Each row is a point on a landscape with many valleys, with its height.
From any point a ball rolls to the lowest of the 2 points nearest to it. It stops when none of these is lower. Distance is the straight distance between rows; heights are no part of it.
dadu: [133 114 116 165 112 159  63 123 155 209 115  88 119 134 134 130 152 106
 156 116 172 146 133 154 129  99 158 183  59 100 126 165  86]  height 5.37
fuz: [114 134  75 118 130 122 148 103  98 110 128 147 124 128  99 142  91 108
 143 181  80  91 169 169 136 210 112  85 192 144 118 136 186]  height 2.22
pibon: [170 103 175 139 133 159 179 159 122 144 163 135  98 156 113 114 118 128
 184 148 105 138 193 114 177 107  71  67 172 154 156 153 157]  height 6.51
nabab: [153 121 138 117 157 138 145 122 122 114 146 143 115 130 138 126 127 136
 142 149 174 105  92  63 134  88 199 191  66 111 157 132 102]  height 7.44
rab: [127  97 146  92 134 108 174 196 112 113 112 115 132  79  83 115  97 134
 138 157  71 191 175 169 173 142 126 116 136 160 103 142 163]  height 8.10
temo: [122 130 129 142 172 120 147  65  91 125 144 174  75 140 136 116 147 132
 131 134 128 123  89 105  94 119 114 111 184 120 172  90 144]  height 1.11
Bupar: [161 134 142 140  82  86 123 171 144 110 151 164 186 131 125 125 186 146
  98 102 114 158 125 102 137 108  89  75 148 100 130  89  96]  height 3.33
vuvif: [126  61 170 119 180 170  91  80 102 141 147 121  83 128 126 108 154  93
  99 150 152 136  69  92 101 136  92 138 128 133 154 151 121]  height 3.25
Dived: [128  77 136 117 130 115 157 146  77 120 118 145 120  78 111 118 145 123
 100 135 111 166 115 123 115 120 137 166 144 123 100 144 114]  height 8.52
rir: [195 170 149 130  91 150  94 123 164  82 147 127 173 189 154 114  88 145
 116 127 157  82  94 101 139 107 128  97  81 138 148 132 112]  height 3.66
Rotep: [176 186 156 139  84 133 127 145 140  84 167 139 166 160 153 142  97 103
 119 116 152  69  94  78 119 110 155  91 109 145 142 161  91]  height 3.19
Galu: [116 144 116  95 129 141 122 163 166 133 108  66 148 152 153 138 139 150
 103 121 101 113 148 175 159 124 143 154  91 136 108 100 161]  height 1.46
panod: [138 133 144  98 143  81 166 163 143 123 140 119 155  95 129  90 194 147
 114  66 132 140 101 138 122 109 139 160 124 128 131 108 113]  height 4.19
Zibo: [190 121 157 152 111 157 104 114 127 130 145 128 146 170 145 116 128 117
 122 154 133 121 129 108 146 118  80  96 159 127 142 124 133]  height 5.70
vuno: [154 144 141 112 133 132 103 130 132 130 118  90 121 147 153 124 173 150
  93 104 129 133 119 158 115 136 142 154 121 119 118  50 156]  height 1.36
pev: [177 139 141 138  92 146  73 147 152 121 107  92 154 181 139 128 165 162
 104 139 126 142 128 146 131 128 122 112 119  97 122  51 139]  height 2.01
Zel: [105  89 140 119 114 108 160 152 162 157 148 173 125 155  96 163  93 130
 205 146 166 128 187 115 192  91  81 113 106 174 147 188 133]  height 7.26
vob: [ 99 144 106 100 143  84 114 125 119 120 129 119 109 131  89 127 144 119
 106 139  79 115 148 183 155 218 132  82 178 150 111 123 162]  height 2.86
gufes: [175 121 138 159  97 153 150 161  76 131 128 139  97 106 143 144 162 110
 126 159  87 120 170 140 125 128 122 104 178  97 118  79 171]  height 9.10
luvap: [145 125 169 156 132 165 142  86  79 131 140 148  64  83 177 106 124 140
 103  91 150  98  73  90  60 137 139 145 109 124 135  97 123]  height 3.62
Zoloz: [162 102 133 107 133 122 150 126 120 103 123 131 153 132 127 101 141 175
 125 132 160 130 109  97 115 103 160 201  77 113 116  92 112]  height 7.18
sep: [111 124 123 131 101  55 115 160 134 104 137 163 174  89 136 140 185 140
  88 108 104 160 142 129 101 118 108  87 170  82  94  71 106]  height 2.75
Dipam: [167 114 134 179 122 173  74  75 111 161 118 132 108 155 137 139 145  90
 153 177 156 126 122 117 127 112 104 111 163  95 161 128 137]  height 5.26
Rul: [ 96 111 147  84 127  95 159 227 157 120 136 128 135  94  70 139  78 143
 182 154  81 166 197 160 194 169 104  84 109 190 121 151 156]  height 7.88
Lifom: [ 66 151  70 174  91 125  76 104 125 143 107 147 145  70  99 182 102 124
 136 161 139 139  90 124 116 182 174 142 100 105 146 174  65]  height 1.38
doni: [139 109 109 167  94 124  80 133 143 189 102 125 124 118  95 140 178 139
 155 114 160 168 134 163 130 110 136 166 102  94 126 128  81]  height 4.98
Vov: [104 190  76 137 120 132 156 104 125  78 110 123 153 152 146 137 102 133
 111 158  97  73 156 133 127 140 167 100 164 108  97 106 163]  height 0.81
pid: [182 115 159 143 104 136 135 146  68 135 150 141  64 106 154 145 177 121
  91 149 126  98 139 123 117 108 161 147 136 106 121  85 166]  height 8.92
kot: [123 125 116 140 114  93 121 155 135 162 120 129 150  82 122 135 205 148
 127  86 145 159 115 149 121  96 137 167 119  93 123 105  89]  height 4.60
Tena: [106 136 114 168 104 151 140 108 126 187 113 136 104  83 149 165  85 109
 174 124 141 117 180 138 149  84 126 184  88 120 120 170 130]  height 6.06
vodat: [162  63 186 110 166 155 130  99 117 111 145 126 118 136 144  72 120 122
 103 131 153 131  78  80  99 128  98 153 114 152 139 146 114]  height 3.91
Nad: [168  92 150 215  98 198 112 107  97 194 105 122  75 112 163 115 138  81
 150 121 143 140 150 144  49 135  91 118 165  96 106 134 133]  height 6.11
gik: [161 132 162 115 127 133 179 137 114 107 160 140 111 157 131 130 113 121
 134 141 102 112 140 115 136 106 107  95 176 161 144 139 145]  height 6.12
rubu: [ 84 131 126  84 131 100 168 211 186 117 119 125 152 137  91 153 109 164
 179 116  92 135 191 148 188 130  98  91 113 175 130 157 139]  height 7.69
noze: [ 73 139  87  73 161  73 106 104 150 114 148 117 104 157  82 144 109 131
 124 144 117  88 157 181 174 205 143 100 134 180 123 140 169]  height 3.35
Vufur: [123  96 144 118 146 143 131 106 133 164 114 106 113 119 137 106  95 131
 155 107 131 172 144 169 145 129  70 154 124 158 124 143 145]  height 5.66
Pon: [ 64 140  80 152 106  86 111 114 117 138 112 177 150  51  91 162 148 130
 120 121 135 137  92 135 103 169 146 146 144 109 107 147  66]  height 0.70
zemi: [145  95 146 149 124 124  77 114 133 149 128 143 144 155 115 126 174  97
 114 161 158 147  80  70 137 124 130 120 110  98 157 150  80]  height 1.44
guret: [ 68 208 103 123 139  94 147 177 186 107 103 116 143 119  89 133 153 168
 143 103  51  86 166 158 177 157 141  86 152 133 116 129 116]  height 2.88
mek: [112 135 119 154 142 151 121 102 139 133  99 130 137 122 138 139 105 141
 153 154 154 141  92  71 131  89 190 181  73  91 156 156  87]  height 7.65
vut: [156 123 144 130 112 111 132 180 161 124 118 121 182 132 110  94 162 178
 129  99 104 210 144 116 153 133  80  91 151 107 125  72 117]  height 3.31
Tobol: [ 84 125 109 114 122 134 120 120 146 157 100  89 136 108 129 138  71 145
 142 107 122 148 163 206 134 162  85 153 121 162  97 137 159]  height 5.99
Zedi: [ 94 144  76 114 145 137  77  69 137 150 127 125 119 149 116 163  82 128
 147 166 155 113 131 180 157 147 124 140 120 140 140 142 154]  height 4.14
dazo: [108 130 106  76 164 103 158 117 150  84 150 133 173 181 107 117 122 124
 118 122 151 113  80  78 110 109 153 149 107 150 144 165  92]  height 2.72
zenu: [ 80 194  80 119 126  94 143 136 180 124 125 127 168 144 107 131 127 167
 135  95 102 111 138 169 172 128 127 100 131 143 145 148 108]  height 2.49
Mifu: [125 166 133 109 176 120 105  83 121  83 181 148 126 152 142 112 123 103
  87  83 164  92  44  61  75 150 157 101 118 127 151 115 104]  height 2.48
kigo: [103 147  88 150 110 131 109 106 161 126 109 124 181 135 129 125 115 145
 122 121 141 139  81 116 135 107 128 144  95 116 144 152  73]  height 1.49
poro: [130 149 127  61 161  83 158 170 192  49 124  91 177 220  98  93 134 165
 121 121  92  99 137 118 127 142 143 103 105 161 127 107 139]  height 2.60
balop: [129 163 119 143 154 121  91  68 106 122 148 156 109 148 159 127 147 115
 103 119 149 115  67  99  94 131 132  97 166 107 156  81 135]  height 1.75
zur: [123  50 160  83 149 128 134 142 133 159 137  98 116 114 143 107 101  91
 144 130 155 152 152 153 151 111  81 162  81 170 126 191 151]  height 5.19
zuzif: [135 128 146 167 108 163 127 106  94  96 124 155 141 132 163 160 103  85
 103 195 141 100  81  41  93 135 158 119 125  95 131 157 105]  height 1.30
rosu: [ 66 125  88  65 164 106 115 101 130 127 160 132  96 144 103 171  93 101
 123 144 149  73 139 171 168 157 138 125 121 179 132 172 164]  height 3.72
Tireg: [168 116 158 129 115 145 100 197 145 146 102  82 140 150 110 109 171 162
 136 132  78 182 160 141 158 145 103 104 136 107 121  59 142]  height 2.70
nev: [188 130 165 155  91 165 148 135 121 147 120 113 104 119 153 106 116 153
 151 109 138 129 188 124 117  86 141 192  88 104  92  89 153]  height 6.64
Denuk: [143 144 126 156 157 176  36  67 132 162 113 107  98 158 143 142 127 110
 157 152 180 139  80 112 117 110 143 140 118  91 176 123 120]  height 4.82
nade: [139  67 184 116 126 131 177 168 143 153 156 147  93 139 112 111 104 117
 199 127 134 151 195 127 181  91  76  95 125 181 143 195 157]  height 6.90
bub: [112 161  73 118 167 140  50  64 136 145 125 119 118 163 124 149 109 129
 145 153 161 127  89 140 151 119 154 136 116 110 174 136 133]  height 4.47
Lin: [133  84 133 117 157 147  50  84 143 149 127 118 149 155 103 117 157 101
 110 153 170 154  72 115 127 152  91 141 111 128 162 154  91]  height 2.36
Zeg: [133 127 142 162  99 160 149 116  87 135 141 139 134 108 161 161 111  59
  99 159 123  85  97  85 107 131 138 110 141 137 133 196  95]  height 2.02
nas: [105 113 139 124 128 163 146 153 131 146  92  86 129  83 139 120  42 120
 151 129  88 187 194 201 129 170  67 105 137 164  94 125 190]  height 6.32
zol: [155 133 132 146 120 128  99  98 116  99 131 166 161 163 129 138 120 112
 104 171 148 133  73  45 115 117 144 117 123 110 147 134  90]  height 0.46
Suk: [110 123 103 122 170  96 145  88  87 133 125 172  74 115 111 124 178 149
 121 122 110 144 124 146 111 129 135 125 187 105 145  72 165]  height 0.36
gufe: [124 124 141 137 128 178 158 133 101 140 103  83  90  88 160 115  83 106
 127 116  77 151 171 194 100 156  91 115 163 144 101 118 194]  height 6.62
Togiz: [126 132 134  66 157 127 133 203 182  97 111  72 170 185 130 108 124 162
 117 136  71 113 147 131 158 143 125 113 102 158 119 104 150]  height 2.05
zizuf: [149 121 157 162 110 184 136 106  98 166 112  88  89 101 189 115  93 100
 118  99 121 131 146 169  76 139  87 132 157 140 104 133 164]  height 6.56
Sebuk: [182 128 143 218  91 193  97 111 103 157 106 128 117 132 174 143 131  89
 149 150 158 124 136 106  79 123 122 120 146  81 116 114 121]  height 5.69
biros: [128 160 106 115 127  87 144 133 165 102 137 149 187 163 110 108 147 144
 116  97 136 127  78  92 127  94 133 124 115 135 154 142  68]  height 2.13
sobe: [118 124 167 119 175 157 117  95 101 120 181 153  84 106 158 119 145 107
  85  83 166  86  45  53  68 151 167 121  97 126 163  97 113]  height 3.07
Vodo: [100 136 112 169 118 169  87 101 112 201 114 115  90  88 131 174 101  90
 160 140 161 126 134 135 129 121 159 179  80 106 138 179 101]  height 5.76
vamap: [106 154  89 145  92 122 125 126 163 145 125 130 175 119 108 131 107 160
 144 112 127 138 130 149 170 119  99 121 117 140 139 166  90]  height 2.03
rifen: [127  73 136 125 127 114 172 154  73 126 113 151  94  56  91  90 107 123
 130 141  94 210 139 160 119 133 113 141 156 147 113 141 142]  height 8.33
nugi: [116 169 142  78 157  74 179 171 145  75 151 115 142 137 118 106 177 135
  92  70 111  92 120 136 122 135 175 126 143 149 106 111 128]  height 3.75
Gizos: [117 201  69 139 121 139 115 100 122  81 130 115 146 148 175 151  74 132
 119 137 141  79 112 121 125 112 200 115 132 101 126 120 148]  height 1.43
Mefo: [ 82 120 113  93  99  94 176 190 182 118 135 149 154 150  83 164 112 157
 179 128 142 113 178 146 193  80 104 120  88 166 145 182 121]  height 7.51
kila: [ 83 192 127  97 150  82 171 164 178  68 113  91 141 161 115 115 136 143
 107  79  68  66 170 131 143 151 174  82 155 150  87 129 126]  height 3.30
zadev: [185 104 163 145 114 128 150 122 106 127 112 142 117 108 136  95 149 183
 143 102 158 155 133 104  96  99 137 195  95 104 109  62 117]  height 6.94
ledot: [ 77 130  92 135 115  66 126 103 121 133 114 164 148  57  93 117 144 143
 114  88 117 167 110 159 108 180 109 125 168 131 101 126 103]  height 1.42
tup: [103 136 121 129 120  66 150 158 115 126 118 160 146  59 108 113 160 142
 120  89  85 172 134 162 121 161  96  82 194 118 114 100 125]  height 2.08
puna: [161  60 193  93 155 159 140 139 124 123 160  99 104 143 168  93 109  97
 110 134 163 103 134 101 124  98 104 161  81 169 112 176 151]  height 4.59
Ked: [138  67 149 149 114 128 124 144  64 155 130 150  70  77 126 145 182 103
  93 152 130 143 127 109  95 101 165 177 127  87 108 114 124]  height 8.73
Vedes: [143 145 124 173  95 159 145 132 120 184  98 121  95 102 133 146 117 130
 159 110 126 139 199 153 117  70 141 204 107  97 100 116 139]  height 6.35
Bom: [117 141  52 144 122 147 150  89  82 108 119 144 129 123 136 158 109  94
 124 179 107  93 143 152 113 152 147 121 181  99 107 126 164]  height 1.51
Dogi: [ 96 146  82  59 168  81 165 109 161  58 129 111 172 193 107  85 111 149
  91 114 129 105 127 110 120 138 154 127 127 150 110 145 128]  height 3.20
Mumor: [134  98 130 116 143 101 121 121  97 104 124 143 101 127 143 122 176 160
 100 109 132 158 121 138  83 126 139 147 150 100 111  21 152]  height 1.21
telo: [126 182 139 132 112 150 159 122 116 106 162 125 127 124 182 162  87  84
 115 109 135  52  97  98 114 106 162 110 138 151 132 172 111]  height 2.66

Where does a ball stop that starts at each point below?
Vodo: kigo
poro: Suk
vut: Suk
Denuk: Vov
nabab: kigo
rir: zol
puna: zol
